A landscape with many peaks, sampled at points; each row gives a point and its height.
From any point a climber steps to the highest of the 2 points nearest to it. It stops when none of these is higher. Distance is the straight distance between rows; heights are no part of it.
z_382: [12,20,-12,-51,29,20,25,10,13,51,13,6,-6,-40,-3,20,-7,13,2,66,27]  (h 72.1)
z_836: [28,-7,-12,-9,9,24,48,-21,30,10,14,7,5,5,23,-22,-6,-8,8,-8,-35]  (h 32.3)
z_363: [-29,-14,-9,-29,-6,1,-4,7,-10,29,30,23,29,-12,13,-15,-7,-9,8,-7,-26]  (h 12.9)
z_111: [-1,-16,13,21,0,-5,12,3,-14,10,-8,4,3,-1,-5,14,7,-19,-12,-12,-23]  (h 33.5)
z_155: [10,-28,-22,9,7,10,-47,-21,3,-7,-34,-9,-18,-9,13,18,41,-43,-3,2,-16]  (h 38.4)
z_394: [44,20,13,31,-35,-23,26,23,-1,7,1,-18,18,3,0,-36,-20,-33,-52,-15,33]  (h 52.8)
z_22: [28,16,-9,-13,20,5,13,2,-12,20,29,-9,-29,-25,4,-31,-8,-52,-20,4,-9]  (h 6.3)
z_357: [-5,-43,11,-19,-10,3,13,11,-6,2,34,-8,36,-10,-18,22,0,35,15,35,-1]  (h 35.7)
z_609: [-21,-38,9,12,-30,14,-6,-7,-10,-7,31,-25,38,-8,6,-1,-5,-14,4,-13,-3]  (h 43.8)
z_285: [-41,-26,-3,-7,21,11,-57,-21,-14,-35,-10,-19,-13,23,9,11,29,15,20,-7,22]  (h 52.7)
z_552: [9,33,2,-34,45,4,5,15,4,26,8,33,-6,18,8,-30,5,0,-17,18,20]  (h 51.1)
z_186: [-7,-13,-6,34,12,-8,-24,15,-11,12,-6,-2,0,-16,-32,35,26,-30,15,13,-37]  (h 37.7)
z_212: [46,-16,-43,-12,-1,6,25,8,13,-17,-14,-10,-3,-13,31,-17,21,35,-24,-9,-10]  (h 26.4)
z_939: [-22,35,-6,10,-18,-20,-6,7,-30,-16,-38,13,0,-13,13,9,-22,18,-11,-42,-8]  (h 87.7)
z_389: [6,9,-9,16,-61,-23,-30,-31,-15,-59,-38,-10,-7,-10,20,22,-30,11,-21,-31,0]  (h 69.9)
z_534: [-25,12,12,-3,-43,-19,-50,-4,-5,-21,4,0,6,9,-21,18,-25,0,-1,-29,-19]  (h 26.7)
z_762: [-30,-10,12,-6,1,13,-44,-44,-1,-30,-17,-8,-24,18,22,-7,-7,0,22,-17,24]  (h 61.9)
z_197: [7,2,27,18,-2,-12,45,-4,-12,20,3,22,13,3,38,-34,-7,3,-37,12,18]  (h 63.8)
z_694: [9,34,-15,-31,15,2,42,31,31,49,-7,1,0,-34,-8,34,-5,36,-7,42,12]  (h 77.2)
z_85: [18,17,-16,4,36,1,7,22,25,23,-46,22,16,-8,-25,36,13,36,18,37,-4]  (h 76.2)
z_759: [42,-9,20,35,-50,-3,-7,-8,4,-27,-2,-49,18,4,-10,-15,2,-19,-25,1,13]  (h 64.8)
z_110: [-20,27,3,25,-39,-38,22,21,-40,1,-5,6,-6,-18,5,-11,-23,25,-30,-28,14]  (h 72.2)
z_206: [15,-29,-4,4,37,39,-4,-19,13,-15,9,5,-1,7,7,14,20,-45,15,5,-33]  (h 28.2)
z_441: [0,31,-15,-39,11,3,29,-5,48,-2,-26,23,1,10,-6,5,-18,48,32,-9,-16]  (h 61.5)
z_981: [-64,21,8,10,-5,-8,-17,-4,-20,10,-11,20,21,-14,3,12,-22,10,40,-44,-29]  (h 20.5)
z_919: [-8,-37,13,28,42,32,-6,-23,5,-6,0,-6,-8,7,7,42,24,-45,11,-6,2]  (h 24.8)
z_825: [-24,20,1,7,23,-16,-2,4,-26,25,-31,5,-32,-8,23,-18,5,-10,-22,-11,20]  (h 67.9)
z_116: [45,17,-9,-13,8,-8,-12,26,26,-13,-1,2,-12,9,-43,23,15,-3,-14,27,-11]  (h 45.4)
z_765: [32,-4,2,-16,6,-2,35,8,13,5,5,16,15,10,-10,-7,-2,42,-24,23,7]  (h 74.8)
z_556: [-46,10,21,-2,19,3,0,-14,-6,3,12,6,-20,27,-12,-13,6,24,44,2,17]  (h 63.0)
z_230: [49,29,-49,0,38,15,9,7,32,-6,-16,3,-27,4,-6,1,24,-11,8,12,-28]  (h 38.9)
z_323: [-56,-19,23,-5,39,15,12,-6,-2,20,31,13,8,16,41,-12,7,-9,20,-2,24]  (h 87.9)
z_445: [11,-2,-16,6,-24,-24,-35,6,-5,-11,-14,-15,-19,-6,0,-3,-2,-28,-31,-32,0]  (h 51.0)
z_910: [55,15,-46,-13,16,0,21,29,44,-19,-14,9,-28,-2,-12,25,16,3,-19,9,-18]  (h 42.4)
z_985: [-4,18,33,32,-44,-32,11,5,-10,17,8,-13,-6,3,7,-46,-31,-25,-27,-7,41]  (h 51.8)
z_982: [-8,-32,22,30,-4,-2,6,5,-26,-4,25,-36,-27,11,-19,-10,16,-8,-4,18,21]  (h 52.9)
z_938: [7,0,10,3,11,4,14,-9,-8,20,32,-11,-38,3,18,-40,3,-56,-16,12,29]  (h 4.9)
z_304: [44,15,-12,-16,35,22,30,-8,44,9,1,6,-20,9,-4,-1,1,-22,19,5,-26]  (h 35.5)
z_379: [27,-17,8,-5,-1,4,2,-5,22,-11,22,-2,-1,17,-27,9,11,-5,11,27,-15]  (h 48.3)
z_660: [41,-6,-30,-4,-24,11,52,-2,22,-3,9,-24,-3,-15,16,-31,-2,17,-12,-4,-18]  (h 29.0)
z_921: [16,-6,5,-4,-24,-4,-19,-21,27,-44,0,-1,-13,27,-16,2,3,33,10,5,-21]  (h 51.9)
z_6: [-62,-31,14,2,24,5,-3,-14,0,-2,19,3,6,16,37,12,1,-47,28,-35,30]  (h 65.5)
z_276: [-30,-9,-32,-21,25,9,-31,10,3,13,-5,0,15,-5,-12,7,21,19,39,15,-23]  (h 18.1)
z_897: [2,-12,25,26,-35,-10,-17,-32,-19,-24,-18,-41,-17,9,9,-14,-12,-9,-7,0,71]  (h 64.1)
z_403: [-7,-12,-3,-1,63,28,14,-3,7,16,-11,33,27,15,1,24,11,1,36,15,-12]  (h 37.6)
z_427: [3,2,-35,15,-1,-20,-35,19,-13,14,-14,-13,-18,-29,-18,14,14,-32,-7,-7,-34]  (h 43.1)
z_768: [-65,-6,20,-15,35,10,6,-5,-2,4,17,27,6,22,18,-7,18,27,44,9,31]  (h 71.3)
z_70: [18,-24,25,29,-19,1,24,-5,-7,-10,36,-42,6,-2,-17,-16,17,9,12,30,18]  (h 54.1)
z_328: [-37,43,15,-9,13,-16,14,13,-22,20,-4,45,-11,6,13,-30,-1,39,-5,3,23]  (h 69.6)
z_430: [14,33,-20,-8,45,3,7,20,-18,23,-25,15,-20,-2,17,-13,13,-15,-31,-14,13]  (h 58.5)
z_19: [-1,8,-12,-30,0,1,-15,11,12,26,22,8,8,1,4,-17,-12,-41,5,-15,-38]  (h 10.2)
z_854: [-26,-9,25,14,16,5,-5,5,-10,9,17,-12,-23,30,-27,2,24,-9,17,13,17]  (h 57.2)
z_283: [-13,8,14,20,67,26,0,-3,14,15,-1,19,8,34,-31,17,13,-20,38,14,4]  (h 41.2)
z_844: [26,-21,15,11,43,34,25,-6,-9,12,-1,34,19,2,-19,43,14,-10,13,26,-14]  (h 34.7)
z_321: [14,26,-13,4,-24,-30,6,23,6,-6,8,-12,-14,-9,-16,-6,-9,-1,-19,-32,-23]  (h 58.4)
z_961: [15,-10,32,-10,7,-2,33,12,-14,22,13,35,27,8,3,-15,-10,15,-27,8,-2]  (h 69.8)
z_810: [25,23,-14,4,14,0,46,18,29,25,-26,5,-22,-19,-23,40,10,42,10,18,-4]  (h 83.4)
z_34: [-53,45,18,19,5,-27,4,7,-22,27,-28,33,-26,-4,19,-29,-10,2,5,-26,27]  (h 82.6)
z_720: [1,26,-1,-4,-21,-29,32,36,-3,17,14,8,-18,-12,-1,-25,-19,14,-11,-13,-1]  (h 64.5)
z_818: [16,-23,-3,-31,-17,-5,-7,27,-21,17,31,-13,30,-21,-21,-2,-5,15,-28,35,-8]  (h 33.6)
z_522: [20,4,-46,-46,16,14,7,12,19,1,-22,4,-3,-13,16,4,16,53,-1,6,-14]  (h 23.6)
z_497: [25,-46,-23,14,6,38,-22,-30,2,-22,12,-9,-6,-24,14,19,28,-52,4,6,-34]  (h 32.2)
z_455: [24,-3,25,30,-56,-19,-30,-21,-5,-39,-27,-36,7,11,-11,-3,-11,-3,-34,-12,35]  (h 72.0)
z_66: [-7,-19,-17,-35,6,11,-23,1,3,-16,-12,1,8,-3,6,5,24,51,29,12,-21]  (h 20.9)
z_936: [-2,5,0,-10,-46,-26,-35,16,2,-23,14,17,21,7,-36,15,-7,23,-16,-9,-29]  (h 28.9)
z_191: [22,-36,14,33,7,9,28,7,-22,5,8,7,25,-11,-19,42,16,2,-17,22,-15]  (h 32.7)
z_240: [29,-6,0,19,-69,-18,-41,-38,10,-57,-33,-13,12,3,18,4,-29,-21,-24,-17,22]  (h 83.6)
z_371: [57,9,-5,35,-22,-19,14,20,-2,-12,2,-38,-1,-5,-15,-8,-1,-28,-52,0,13]  (h 57.9)
z_926: [7,25,-10,-18,-15,2,4,-21,23,-37,-13,16,-9,18,-2,0,-16,51,24,-12,-20]  (h 56.0)
z_459: [-21,-60,6,1,-24,14,-1,14,-6,-17,42,-20,49,-14,-8,30,10,23,18,4,-16]  (h 38.3)
z_627: [6,34,-21,-11,43,1,11,6,44,9,-45,23,3,17,-10,15,-3,33,35,8,-10]  (h 68.0)
z_38: [-40,19,8,18,-29,-16,-22,-8,-3,-2,-9,0,-7,-1,-20,15,-21,-8,29,-32,-30]  (h 24.1)
z_558: [-70,-13,3,-18,-11,0,-23,8,-12,20,21,15,28,-14,16,1,-6,0,31,-33,-11]  (h 16.2)
z_396: [-21,20,44,38,-35,-16,38,-7,-6,11,7,16,10,-3,36,-40,-24,5,-14,-4,31]  (h 57.5)
z_674: [33,9,-28,-28,15,18,-22,11,4,17,33,1,-8,-15,-14,-14,-2,-52,-4,4,-37]  (h 8.0)
z_933: [-3,19,8,-14,63,21,-9,2,3,26,11,25,8,24,-17,-19,10,-41,6,25,13]  (h 45.8)
z_426: [-13,-23,-16,7,32,13,-54,-11,-16,-11,-28,-21,-21,-1,7,3,39,-4,7,15,9]  (h 45.3)
z_999: [29,-4,9,-29,9,20,38,-1,5,29,22,4,13,-11,4,5,3,32,-12,59,32]  (h 70.1)
z_476: [-32,-26,20,10,-44,3,-6,-34,-8,-12,17,-20,21,5,24,-12,-30,-10,5,-38,12]  (h 50.5)
z_28: [-12,32,-10,23,-47,-16,-11,-8,-39,-44,-45,-12,-16,-29,24,24,-57,13,-18,-33,-6]  (h 68.9)
z_107: [-27,41,-3,-13,29,-11,-5,15,-15,1,-22,26,-4,9,-10,-7,-5,52,0,-7,6]  (h 62.7)
z_24: [23,-2,18,16,-46,-10,10,0,5,-20,20,-35,11,13,-19,-31,-16,8,-5,6,3]  (h 58.8)
z_214: [7,-13,-7,-31,-34,-16,-39,30,-12,4,28,-8,22,-8,-27,-3,-1,-11,-31,3,-26]  (h 31.4)
z_188: [-62,-29,20,-12,8,9,-25,-42,-9,-24,5,-8,0,32,33,15,-12,-15,27,-38,36]  (h 76.4)
z_341: [-6,-23,13,5,-52,-3,-15,-42,-12,-20,-14,-34,-9,-8,25,-14,-33,-10,6,-25,44]  (h 57.7)

Where does a climber stop that starts at each point below?
z_844 | z_34
z_938 | z_323
z_304 | z_810
z_206 | z_188
z_186 | z_939
z_19 | z_240
z_919 | z_188
z_818 | z_240

Call two points neighbours if one is among the 2 nearest of the other. Go from one point of each pair to the other, from neighbour to neighbour, staying as high as possible. Name the lowest point that can't be avoided.
z_810 / z_939 | z_985
z_240 / z_939 | z_28
z_323 / z_188 | z_6
z_810 / z_765 | z_999
